Each row is a point on a tangle of strands that fork, close into loops and nearly touch. The rows are in no order.
(in the rows, 128 means zero)
Points whose rows are less than 85.7 apart are linked; no others are. Some points are linked to none.
z_392: [ 91 133 101  99  77  82 135 107 162 118 117 146 128 148 136 121  69 137
 104 168 122 115]
z_431: [111 123 173  90 146  81 127 113  86 120 153 112  74 100 141  38 138 131
 130 170  95 134]
z_981: [115 116 185  71 132  54 105 145  88 117 161 130  94 128  99  94 132 156
 123 162 118 155]
z_286: [144 113  62 184 109 160 113 132 143 175  93 136 156 142  99 128 171 148
 145 115 116 153]
z_962: [128 135 114 188 154 130 148 109 114 129  85  56 123 172  60 172 165 150
 100 137 101  97]
z_685: [120 133  83 146 133 100 143 104 132 178 112 133  83 153 106 123 115  77
 123  76 120 101]
z_320: [ 86 135 117  91  82 140 126 109 142 101 125 131  73 158 157 134  51 114
 123 137 150  99]
z_326: [139 133 140 111 118 158 123 111 122 126 158 108  64  97 155 114  93  68
 136 102 185 114]
z_73: [159 145 105 146 124  71 166 136 144 151 135 159 114  75 132 136 120  66
 123  96 139 103]
z_92: [119 113  72 134  77 144 141 118 142 140 145 128 152 162 142  96 137 203
 165  99 126 169]
z_82: [139  99 156  90 148  99 128 170 125 105 151 117 115 199 100 126 143 197
 130 126 100 165]
z_256: [153 135 140 150 140  90 165 144 139 128 147 125  89  34 159 117 152  84
 125 143 146 123]
z_812: [167 127 169 137 141 126 124 172 130 120 107 116 187  92 114 111 169 108
 157 152 128 123]
z_216: [ 97 129 136  99  81 102 149 122 142 122 156 127 179 105 147  89 106 193
 133 158 134 137]
z_167: [136 142 142 159 128 121 144 137 138 140 116 107  81  41 156  78 160 104
 179  83 136 135]
z_249: [142 113  96 162 107 136 134 131 146 163 111  83 135 147  87 126 184 175
 136 125 107 120]
z_85: [ 75 126 129  97  76 109 128 108 146  95 117 124  66 139 165 104  71 133
 127 154 140 117]
z_916: [127 136 130 150 109 131 139 140 143 141 120 124 123  38 143  73 135 119
 180  85 141 149]
z_583: [143 120 150 149 150 133 109 150 131 134 119  69 100 169 103 132 151 145
 118 109 109 109]
z_57: [161 116 167 110 162 188 103 174 116  91 123 121  91 179 139 146 133 157
 131  80  98 151]
z_120: [163 120 162 105 174 163 136 156 119 118 175 116 118 157 106 163 101 108
  74 144 143 111]
z_630: [139 119 117 173 175 181 107 150 153 136  97 154 171 161  95 152 184 161
  71 165 122 162]
z_423: [124 121 107 127 108 184 143 140 135 120 151 107  74 181 144 108 119 175
 150  68 135 149]
z_861: [126 130  81 137 139 206 127 121 137 117 142 166 122 152 138 151 132 166
  92  98 155 181]
z_236: [113 112 176 103 168 103 137 131  72  99 176 146 132  23 140 101 157  77
 153 161 103 144]
z_64: [120 124  77 117 124 140 134 128 150 107 156 142 172 176 153 139 136 211
 110 152 141 177]
z_360: [121 144  99 131 147  80 166 103 122 171 119 162 115 172 108 137  85  62
  81 121 128  94]
z_925: [154 151 170 159 123 157 106 151 132 114  85  98 113 101 153  96 168  79
 182  93 153 101]
z_783: [143 108 163 123 146  77 131 144 143 131 155 101 125 108 105  95 140 126
  89 171 139 113]
z_244: [136 104 111 166 120 138 138 129 130 129 106  73 126 169  81 147 197 195
 137 132  86 112]
z_96: [178 153  87 177 128 113 140 155 134 153  95 179 155 105 142 157 141  57
 152  79 134 106]
z_353: [133 122 122 112 121 160 140 122 129 105 179 132 152 159 144 150  89 166
  91 165 143 133]
z_233: [158 112 181 116 161  63 138 119 113 116 166 110  84  77 148 118 141  78
  93 199 132 108]
z_600: [ 88 131 146  98  98 110 144  90 144 117 144 137 132  39 161 118  87 133
 137 159 141 128]
z_763: [158 128  68 163 128 118 130 137 134 176 127 145 177 125 101 133 131 121
  99 138 133 144]
z_220: [121 102 171 128 143  50 103 130 117 128 122  75  99 146  82 111 183 176
 136 141  90 125]
z_217: [139 129  89 168 163 163 128 144 132 165 119 159 161 150  98 163 147 150
  59 154 139 170]
z_262: [ 88 123  98 108 103  87 136  88 152 126  95 160 127 159 131 121  57 100
 109 145 103  84]
z_162: [ 83 121 118 106  92  80 138  94 156 112  94 139  78  78 167 103  69  99
 120 185 109 127]
z_604: [108 133  81 132 139 158 137  93 114 154 125 150  78 191 124 128  81 105
 124  65 115 123]
z_881: [142 130  86 174 108 111 135 136 148 164  87  78 150 115  90 134 173 135
 138 127 117 107]
z_77: [115 140 129 170 163 214 130 134 130 123  93 124 109 165 116 170 183 151
  60  96  96 157]
z_400: [153 115 177 108 130 178 108 161 103 117 136 136 172 103 130  87 138 119
 174 118 153 137]
z_219: [105 134  94 109 117 111 123  74 148 133 114 160 124 152 137 111  68 101
 129  97 109  90]
z_473: [123 117 191  87 156  98 105 134  65 109 160 139 106  60 131  82 151 101
 145 140 115 141]
z_204: [136 128 168 147 123 148  95 154 135 132  86 107 156 119 114  69 182 142
 196 110 109 129]
z_582: [138 123  80 158 149  98 154  88 133 165 111 148 124 128 129 110 124  64
 134  45 110  94]
z_920: [126 146 102 142 118  94 128 112 134 153 114 131  44 117 121 119 118  61
 132  77 141  99]
z_303: [153 131 102 129 121 187 124 118 112 137 150 154 139 116 143 165  79  88
 120  99 173 125]
z_7: [139 126  93 126 108  80 159 121 159 144 142 157 189  59 113 129  99 125
 121 141 138 133]
z_769: [111 131 102 113 108 118 145 111 148 135 135 114  53 146 113 108  79  93
  95 143 143 111]
z_885: [125 112 136 106 104 100 167 104 143 114 177 123 150  75 130 152  87  75
  90 173 159 115]
z_772: [ 77 116 147 104 101 106 148 121 141  95 156  96  69 161 151  68 117 162
 132 152 130 136]
z_107: [138 162 100 142 158 105 161 123 113 195 118 140 102 163 108 167 116  73
  84 108 139 101]
z_573: [153 154 140 176 133 148 110 153 134 124  99  73  98 130 137 129 157  78
 158  89 149 101]
z_215: [127 130  88 125 127  59 157  93 158 142 131 167 147 102 118 112  86  86
 112 128 111 107]
z_149: [117  91 159 129 119  89 128 134 129 130 137  86  93 157 107  85 179 184
 148 120  92 126]
z_802: [121 136 184 109 123  87  78 177  86 117  88 105 116 131  81 122 153 164
 173 123 115 157]
z_586: [120 135 105 141 152  53 163  92 171 123 128 171  95  48 153 102  92  89
 159 115 106 126]
z_372: [ 85 132 168  71  92 144 125 118  97  84 165 143 174  97 159  81 141 174
 168 114 146 126]
z_480: [169 168 111 188 113  90 146 155 120 154 104 136 129 115 131 174 150  63
 107 111 156  80]
z_340: [142 120 169 115 131 124 140 121 112 110 175 117  91  48 168 106 138  69
 140 129 172 122]
z_823: [145  98 141 126 156 217 108 133 107  91 160 148 170 139 141 158 117 140
 110 137 151 167]
z_10: [ 96 134  89 125 141 135 135  62 122 148 113 161 118 194 139 119  72 106
 125  91  96  93]
z_439: [166 166 154 194 140  86 136 145 117  87 102  91 141 142 122 172 160  78
  97 149 149  81]
z_900: [111 130  92 138 111  59 156 100 157 173 115 126  85 133  85 107 115  95
  96 140 110 106]
z_544: [153  97 153 103 164 196 122 152 118  82 159 154 146 164 143 149 124 169
 114 127 122 179]
z_327: [173 159 110 184 124  78 158 150 133 145 110 178 133  86 136 162 142  62
 130  79 130  89]
z_854: [117 111 168 119 116 159 120 153 112 116 141 102 106 143 136  62 157 166
 177  78 132 143]
z_739: [109 131  95 106  98 105 124  96 154 136 126 165 183  79 147 106  96 170
 171  88 110 134]
z_740: [162 142 104 133 118  95 146 128 128 157 149 159 120 104 135 158  98  56
 102 110 166 106]
z_972: [122 139 162 113 150 106 145 106 108 129 162 104  68  70 163  54 127 119
 130 187  95 135]
z_269: [141 157 121 163 128 101 130 129 127 154 111  97  56 117 135 130 144  72
 107 102 154  83]
z_257: [152 139 112 143 149 129 134 144 134 163 132 100 130 148  98 149 137 122
  82 141 148 106]
z_542: [131 123 174  82 131 147  96 193  77 104 128 147 121 157 111 118 138 157
 173 102 125 169]
z_424: [ 93 131 110  72  86 152 111 121 149 112 118 165 104 170 168 174  62 127
 133 144 130  99]
z_184: [147 157 100 132 161 141 168 132 105 168 136 136 105 152 108 177  85  68
  67 137 161 105]
z_596: [139 115 104 150 138 214 112 141 148 111 132 174 158 152 133 140 146 169
 117 130 162 194]
z_535: [102 125 166 120 122 143 123 130 105 118 149 124  90  79 159  31 154 142
 166  88 125 136]
z_801: [154 174 128 204 153 140 136 117 124  91  77  84 172 178  99 156 163  81
 137 148 121 133]
z_344: [151 133 107 151 104 161 120 160 134 156 114 106 140 116 134  87 142 134
 161 100 145 127]
z_390: [123 130 165 136 179 114 177 131 101 108 180 138 120   8 161  99 147  94
 159 169 117 147]
z_733: [122 131 144 122 111 149 142 139 129 119 136 132 156  39 142  63 129 132
 174 100 157 145]
z_494: [113 126 112  98 125  98 133  78 166 126 126 174 167  83 154 145  74  97
 145 114 112  79]
z_164: [153 171  95 191 164 157 129 148 123 167  65 154 162 144 117 185 168  83
 101 142 156 139]
z_225: [116 146  84 139 151 191 136 114 130 151 128 184 105 160 122 170 113 141
  59  94 139 177]
z_491: [155 115 124 131 115 183 128 141 115 138 145 122 153 102 143 130 106 110
 138 112 171 122]
z_965: [166 106 133 154 152 133 112 165 140 139 125 121 196 145  96 120 162 166
 111 172 120 138]
z_833: [145 128 138 116 111 133 140 131 132 137 149 118 127  76 136 100 110 108
 134 115 165 121]
z_322: [147 104 148 114 154 162 134 140 127 108 179 122 128 168 114 140 107 146
  89 147 140 127]
z_146: [122 114 132 102 105 173 119 125 118 109 166 136 211 113 162 141 113 176
 138 154 164 147]
z_993: [ 95 119  59 121  96 112 133  75 149 137 116 159 138 187 142 113 103 158
 158  88  86 118]
z_140: [146 132 104 115 113 110 139 111 136 132 152 136 119  92 127 134  86  84
 114 125 163 116]
z_112: [128 110 148 104 114 134 136 111 126 120 184 115 163  96 129 134  93  98
 107 161 166 115]
z_822: [168 158 163 153 187 138 105 139 109  82  82 112 158 171  95 191 124  91
 113 150 116 131]
z_676: [102 137  75 119 161 165 108  66 117 132 122 210 142 164 146 164  97 137
  98  95 143 143]
z_357: [101 135 132  57  89 152 133 129 144 101 157 129 154 162 182 168 108 185
 140 168 148 119]
z_113: [126 151 101 173 143 193 141 129 104 157  84  89  61 163 107 182 156 131
 111  70 114 114]
z_432: [140 143 107 150 163 158 137 153 125 158 120  97 108 173 106 168 140 138
  75 126 118 120]
z_364: [ 82 114 100 119 115  54 143  86 166 113  86 168 121 125 139 101  71  79
 103 149  86  90]
z_939: [147 123 181 142 154  53  98 152 121 109  96 103 157  92  96 113 172 118
 147 148 113 121]
z_389: [ 88 124 110  67  85 119 109 111 167 135 108 188 143 132 182 143  95 154
 174 117  98  89]
z_552: [150 108  69 158 111 124 131 113 148 166 110 155 166  99 124  97 134 130
 184  59  95 138]
z_958: [154 157  85 191 126 103 136 151 135 168  87 114 165 115 102 155 168  96
 120 138 129 111]
z_455: [140 127 149 148 159  75 133 133 132 131 124  62 106 151  82 139 154 137
  90 152 119  84]
z_750: [126 109 193  77 137  66  91 163  71 121 148 141 126  86  90 107 144 141
 135 161 120 152]
z_190: [135 154  83 177 140 167 125 124 110 169  91 106  74 152 121 168 138  96
 140  55 134 107]
z_90: [ 75 116 116  83  66  89 118 129 161 122 106 161 126 131 160 147  77 152
 128 175 114  92]
z_251: [118 119 153 105 129 168 132 148 126 103 165 106  99 172 155  90 136 171
 161  71 133 146]
z_299: [150 154 115 174 137 172 116 147 126 152  95  95  81 136 126 154 142  85
 143  78 152 100]
z_712: [115 122  65 158 149 133 130 115 134 173 120 185 162 165  96 146 139 156
  71 138 135 174]
z_528: [123 129  84 128  98 133 119 111 148 140 145 151 186 143 144 132 113 199
 117 141 140 163]
z_913: [152 147 175 125 142 128  70 164 105 110  67 104 140 158  74 166 126 149
 168 154 106 170]
z_934: [155 110 145 132 169 123 109 171 124 112 122 113 139 195  95 170 167 197
 114 136  68 154]
z_708: [137 142 110 163 138  82 146 119 154 153 115 139  68  46 152  98 141  96
 179  76 124 131]
z_470: [116 142  94 116 111 182 147 123 136 108 156 122  95 185 154 134  90 164
 127  88 133 144]
z_135: [108 110 170  58 123 131 129 141  93  74 176 134 146 158 141 121 106 175
 145 129 132 135]
z_547: [129 130 143 158 167 100 128 131 124 126 113  62 112 189  64 165 153 159
  81 142  89  93]
z_495: [117 116 121 133  90 147 141 144 122 131 144 102 129 132 141  74 166 185
 185  85 131 148]
z_577: [117 125 112  97  93 106 138 102 154 138 146 151 198  70 135 153  78 134
 125 157 132 120]
z_351: [134 112 171 124 159  46  99 133 128 126 120  73  89 151  79 126 153 145
 106 160 105 104]
z_89: [151 110 153 110 161 161 127 164 128 102 148 107  91 200 132 143 149 179
 135  81  85 150]
z_794: [130 118  98 177 133 160 149 108 118 139  83  79 109 177  74 171 185 181
 110 132  78 118]
z_484: [109 137 113 120 122 150 172 140 151 131 152 108  72 207 115 142 108 160
  61 139  92 128]
z_720: [168 116 185 138 165  48 132 140 124 114 149 116 117  75 137 140 166  85
 102 190 131 107]
z_186: [131 106 171  99 131 120 121 140 123 116 160 111 119 125 125  81 130 148
 129 129 139 127]
z_498: [123  95 195  83 144 120 117 102  96  99 185 121 110  89 135 110 117  87
 125 163 143 126]
z_551: [136 122  91 108 105 139 123 104 130 136 144 160 198  99 145 163  83 136
 121 145 148 129]
z_775: [120 130 117 108  86 170 129 126 120 118 148 135 182 114 165 116 110 180
 157 121 158 146]
z_603: [163 120 109 153 148 190 115 155 121 139 125 125 155 133 134 142 136 113
 121 132 164 135]
z_813: [156 133 155 154 169 190  88 159 135 107  91 110 130 164 123 147 153 135
 138 117 109 136]
z_693: [ 97 140 141  88  84 160 130 127 115  99 151 127 163 120 182  96 125 186
 180  99 163 136]
z_788: [111 103 134 116  92 102 154 130 150 134 159  92 107 164 108  77 151 182
 137 133 117 136]
z_49: [134 112 104 135 124 219 109 122 125 109 144 161 182 122 155 148 119 155
 118 136 166 173]
z_317: [147 126 180 125 143  95  79 167 109 111  86  90 145 149  79 130 151 146
 163 132 108 140]
z_567: [137 118 187  89 164  83 105 126  69 121 151 114  65  81 144  82 142 100
 142 167 107 135]
z_880: [102 112 118  83 110 125 104  93 171 133 115 188 170 110 178 153  91 125
 147 123  97  70]
z_499: [144 171 127 200 153 125 135 140 118 114  77  75 147 159 105 163 160  91
 111 134 135  95]
z_847: [123 109 193  84 148  71  94 150 105 118 144 109  63 140  99 115 135 158
 129 137 120 145]
z_241: [123 122 158 160 121 111 119 140 130 129 102  71 107  90 120  79 192 129
 174  94 114 112]
z_565: [ 63 124 172  83  94 131 128  90 117  92 157 118 102  65 180 105 103 120
 138 200 118 115]
z_469: [142 118 159 154 143  71 118 149 142 132 110  88 144  84 108  89 176 135
 134 143 115 121]
z_751: [165 111 145 137 160 191 109 165 123 123 131 122 140 151 130 125 132 146
 132 118 140 135]
z_314: [115 136  89 113  86 114 126 104 144 145 132 145 164 120 138 110  89 166
 146 119 131 143]
z_242: [ 88 129 123  58  68 149 118 138 154 104 140 138 110 162 184 175  89 155
 141 164 146 101]
z_268: [138 118  69 174 124 107 152  89 122 189  82 137 111 144  96 141 173  92
 153  70  91  88]
z_700: [ 75 121 116  59  59 103 126 141 171 128 109 165 136 130 179 146 105 159
 161 159 111 111]
z_717: [167 112 171 117 168 125  94 169 114 118 115 108 155 151  94 137 140 130
 138 139 122 122]
z_517: [137 105 123 155 134 172 119 156 134 123 113 104 138 173 122 117 191 187
 159 111  99 147]
z_440: [145 153 182 175 146  95 121 145 124 100  91  99 110  67 155 108 188  89
 167 122 136 116]
z_87: [138 109 189 114 158  99  99 149 112 114 129  97  88 138 111 102 141 142
 133 114 131 114]
z_795: [102 131 114 124 123  74 170  97 149 119 129 129  67  50 166  96  77  86
 131 193 108 143]
z_97: [147 160 120 194 146 169 110 114 133 122  67  90 167 168 104 151 175 107
 154 142 118 131]
z_330: [162 155  70 183 141 141 127 139 124 172  80 168 150 129 128 146 153  72
 139  86 135 125]
z_265: [ 72 131 150  69  75 112 138 116 148 113 161 135 182  85 155 120 115 180
 139 181 130 117]
z_606: [126 144  97 148 136 182 153 123 135 166 109 101  46 174 103 163 140 138
  97  76 100 120]
z_889: [129 125  75 120 128 123 110  78 131 141 122 189 208 128 155 150  95 147
 118 120 124 121]
z_554: [140  92 193  82 137 122  87 175  73 114 144 134 126 121  91 162 113 110
 156 137 136 147]
z_315: [107 100 186  95 124 140 133 113 103 104 181 114 155  66 142 117 117  99
 128 150 151 128]
z_446: [ 86 135 149  59  70 136 128 126 146 118 167 136 171 124 173 149 113 167
 137 181 145 112]
z_211: [128 119  61 166 134 164 115 113 136 161 108 179 146 158 115 131 152 153
 132  96 126 180]
z_410: [116 138 194 125 128  96  75 151  90 112  73 110 121 112  99  87 171 136
 196 109 101 153]
z_534: [ 98 122 132  86  79 149 115  98 138 123 164 138 131  95 158 174  71 105
 132 146 155  96]
z_953: [128 127 174 132 143  93 124 145 126 136 138 108 116  66 127  60 164 131
 142 135 122 128]
z_379: [138 122 103 168 146 212 103 148 160 126 114 160 147 162 117 130 178 159
 125 129 133 179]
z_58: [132 171  95 200 166 143 146 127 109 172  61 112 144 156 106 192 162 101
  85 135 136 140]
z_459: [111 129 102  96 111 147 150 114 142 104 158 146 147 172 132 175  75 159
  70 190 136 129]
z_671: [152 123 178 120 133 165  96 177 116 127 108 135 171 125 117  91 162 139
 189 113 132 138]
z_760: [149 128 173 104 144 168  83 184  99 102 102 128 106 167 117 152 133 164
 170  93  97 164]
z_325: [170 135 177 159 153  57 124 147 116  92 119 105 137 109 129 157 159  79
  99 162 144  88]
z_648: [123 107 160  76 120 159 126 127  94  83 173 139 197 151 151 136 119 184
 146 140 144 143]
z_545: [124 119  63 140  83 137 127 103 138 146 132 141 137 143 130 108 134 169
 168  69 114 155]
z_300: [167 168 136 180 138 108 146 160 119 122 114 115 130 121 131 179 157  68
  95 137 173  81]
z_199: [148 112 193 113 152 121 114 142  91 113 144 121 111  58 150  91 158  83
 150 125 148 118]
z_636: [103 105 181  79 117 124 119 145  76  96 160 149 169  91 123  77 133 155
 157 115 133 143]
z_205: [137 130  98 191 141 193 105 138 144 151  92 126 146 157 101 145 187 146
 125 130 117 158]
z_358: [131 106 114 129 113 144 151 140 147 134 156  94 109 186 111 119 156 187
 128 120 112 138]
z_336: [107 129  97  92 120 113 131  80 132 135 128 163 143 123 141 168  56  64
 109 145 135  83]
z_955: [132 101 157 110 145  87 112 162 122 114 123  96 116 186  75 150 167 201
 139 129  79 153]
z_398: [137 110 118 134 103 101 138 155 146 144 154 112 190 129 111  77 147 192
 126 151 118 146]
z_373: [ 57 139 147  86  92 118 139  93 139 118 125 140 111  34 174 127 100 127
 150 203 103 126]
z_221: [ 89 121 132  66  66 146 108 107 142 134 155 145 173  98 168 185  91 148
 144 160 133 107]
z_756: [138 108 189 104 145  55  87 168  98 121 115 135 144  78  90 123 171 120
 146 165 111 140]
z_292: [109 114  68 179 140 187 126 119 139 164  96 178 122 159  96 157 176 155
 104  87 131 182]
z_350: [155 128 124 127 159 167 152 141 118 136 167 119 124 143 110 179  95  84
  67 145 170 105]
z_509: [139 123  67 143 130 144 122 106 129 163 130 161 134 147 136 123  98 113
 133  73 132 130]
z_979: [166 188 101 203 131 119 141 143 130 158  67 143 174 134 122 179 169  73
 121 137 138 124]
z_631: [115 137 111 125 109  73 144 108 163 148 132 117  68 125 113  90  96  90
  81 160 133 119]
z_696: [113 105 187  78 128 121  95 160  70 104 158 148 123 139 113  88 140 149
 163 116 134 149]
z_805: [112 152  92 139 147 169 164 125 129 164 134 147  92 179 110 171 103 144
  53 111 121 154]
z_905: [123 112 135  87 137 140 154 153 130 101 166  98 101 202 122 116 147 190
 130 107 102 159]
z_422: [129 127 140 108 124 143 132 118 134 127 156 108  63 127 142 110  86  97
 110 129 166 107]
z_964: [111 133  88  99 109 136 134  99 136 142 142 146 146 157 120 166  58 135
  89 162 136 119]
z_399: [127 153 125 167 176 188 145 132 116 148  87  99  92 165 106 189 155 137
  49 114 101 137]
z_785: [163 153 168 137 163 124  83 151 112  86  64 106 154 160  82 181 116 110
 151 151 114 163]
z_721: [109 132 115  99  97  99 141  94 135 125 155 139 133 101 134 180  68  46
  94 166 149 104]
z_91: [ 97 138  83  92  91 136 143 123 146 114 151 117 152 161 170 114 134 214
 163 116 133 171]
z_240: [134 124 175 125 112 182 132 147 109 111 139 131 162  53 150  74 136  94
 181 105 154 138]
z_711: [159 125  88 146 115  85 151 141 151 160 133 139 184  89 103 120 124 120
 102 146 138 129]
z_559: [117 126 108  98 108 129 155 138 139 102 162 119 168 182 155 103 124 213
 137 138 136 161]
z_943: [160 145 121 148 144 105 141 159 132 152 128 104 136 115 110 151 136  80
  84 146 168  91]
z_156: [159 134  71 171 149 138 124 130 114 179 100 178 161 133 113 141 133  93
 110 104 141 145]
z_277: [149 162 187 167 132 115 102 139 130  84  67  84 130  99 149  97 175  79
 203 112 130 118]
z_272: [113 132  67 133 131 182 103  94 125 124 134 192 143 151 148 159  96 166
 112  95 146 167]
z_872: [ 56 125 149 101  84 102 145 112 135  88 130 109  69 144 180  78 104 153
 121 184 131 135]
z_821: [153 107 125 136 122 229 103 138 126 120 133 151 173 121 154 116 131 133
 163 121 162 169]
z_810: [161 101 138 133 128 132 121 171 137 141 144 116 194 126 108  86 160 164
 139 151 123 140]
z_102: [115 126 121 126  96  84 155 138 166 150 153 122 178  79 112  73 117 184
 134 147 126 149]
z_946: [ 88 118 113 116  97  64 132  90 147 116 107 148  94 102 129 116  64  77
  87 180 108 111]
z_931: [154 146 145 186 164 179 100 122 130  94  74  88 139 181 100 151 166 130
 153 127 100 134]
z_827: [151 117 120 126 165 190 129 148 135  96 159 139 120 177 143 149 144 175
  95 115 113 163]
z_507: [ 73 117 191  64 107 133 117  89 102  83 180 117 105 111 172 112 106 121
 132 172 131 120]
z_798: [138 124  88 112 133 175 111  71 103 134 144 182 164 124 155 182  77  85
 119 103 160 116]
z_475: [105 134 106  98 104  97 123  73 161 120 113 166 128  88 157 109  72 111
 155  98 104  91]
z_661: [175 136 169 149 170 127  88 158 111 111  99 112 164 147 110 167 142  85
 135 152 135 110]
z_662: [129 122  88 141  93 119 137 120 150 153 115 151 178  73 128  81 114 150
 187  74 114 158]
z_213: [ 98 155  81 117 125 156 172 123 142 132 137 144  93 198 126 156  85 147
  63 139 107 145]
z_914: [109  94 190  70 144 107 113 110  84  93 187 125  69 123 132  98 111 101
 130 157 134 135]
z_9: [164 128  88 158 143 114 142 108 143 145 117 164 148  92 148 106 112  60
 153  44 124  99]
z_21: [131 126 141 116 112 139 144 108 118 123 170 122  89  54 177 125  97  56
 144 115 173 124]
z_279: [126 126 178 139 118 109  85 141 125 115  75 103 166 122  96  93 189 143
 212 119  92 137]
z_133: [150 154 160 164 151  86 126 130 136 111 122  81  67 113 137 139 174  79
 112 117 154  76]
z_790: [118 139 103 124 121 158 173 129 139 150 139  93  46 198  93 148 121 142
  86 111  92 117]
z_180: [118 136  92 136 132  56 156  92 160 160 125 150 101 113 114  98 104  65
 112 119 106  99]
z_741: [104 141  81 111 104 151 128  94 137 129 125 140  86 173 147 124  75 138
 141  83 136 121]
z_176: [128 155  98 193 155 129 150 128 112 163  74  88 137 166  85 179 167 132
  84 133 113 114]
z_177: [109 131  85 187 155 170 136 109 121 180  67 173 122 156  83 180 180 142
  98 109 122 164]
z_878: [106 102 169  87 129  64 135 134 126 110 163 115 108 163 107  77 138 173
 124 166 103 150]
z_617: [ 94 129 140  92  92 117 132  84 145 120 149 141 130  52 162 154  72  95
 151 138 146 111]
z_132: [ 93 102 195  63 112 134 123 105  89  85 192 133 137 127 148 116 108 135
 147 133 149 128]
z_493: [120 139  88 119 136 138 132  88 107 144 132 175 168 138 138 170  71  84
 108 118 144 113]
z_11: [152 158 156 188 129  84 132 142 131 110 103  98  94  79 154 133 175  76
 124 123 155  91]
z_814: [142 122 126 148 170 207 122 153 139 106 117 132 108 172 130 169 170 169
  80 100  90 166]
z_820: [113 115 166 112 130  89 131 127 120 135 157 114  99  99 134  46 146 150
 131 146 124 132]
z_403: [130 136  83 126 120 110 142 114 131 163 136 137 130 156 103 141  85 128
  85 145 132 119]
z_777: [106 137  69 109 127 121 115  89 132 144 128 182 175 159 142 158  88 154
  94 148 127 134]
z_735: [114 129 144 113 128  97 152 103 130 118 151 108  74  62 165  82 101  94
 123 194 118 133]
z_412: [157 123 138 164 173 169  91 156 149 132 104 143 194 160  91 138 178 146
 115 181 120 153]

A fork is a point with three links, a tip a point with one. Leave the first point through the second and follow the links. Name the first fork or tip that comes.
z_964 / z_459 => z_360
z_573 / z_925 => z_9
z_262 / z_392 => z_219
z_552 / z_662 => z_545
z_545 / z_92 => z_552
z_600 / z_373 => z_905
z_107 / z_184 => z_964
z_300 / z_943 => z_49
z_473 / z_199 => z_215
z_57 / z_760 => z_446

A tip is a point with one link. Name the tips that can be reached along the links from each point below, in the order of the rows.
z_221 => z_772, z_712, z_934
z_469 => z_215, z_390, z_495, z_878
z_661 => z_708
z_92 => z_552, z_545
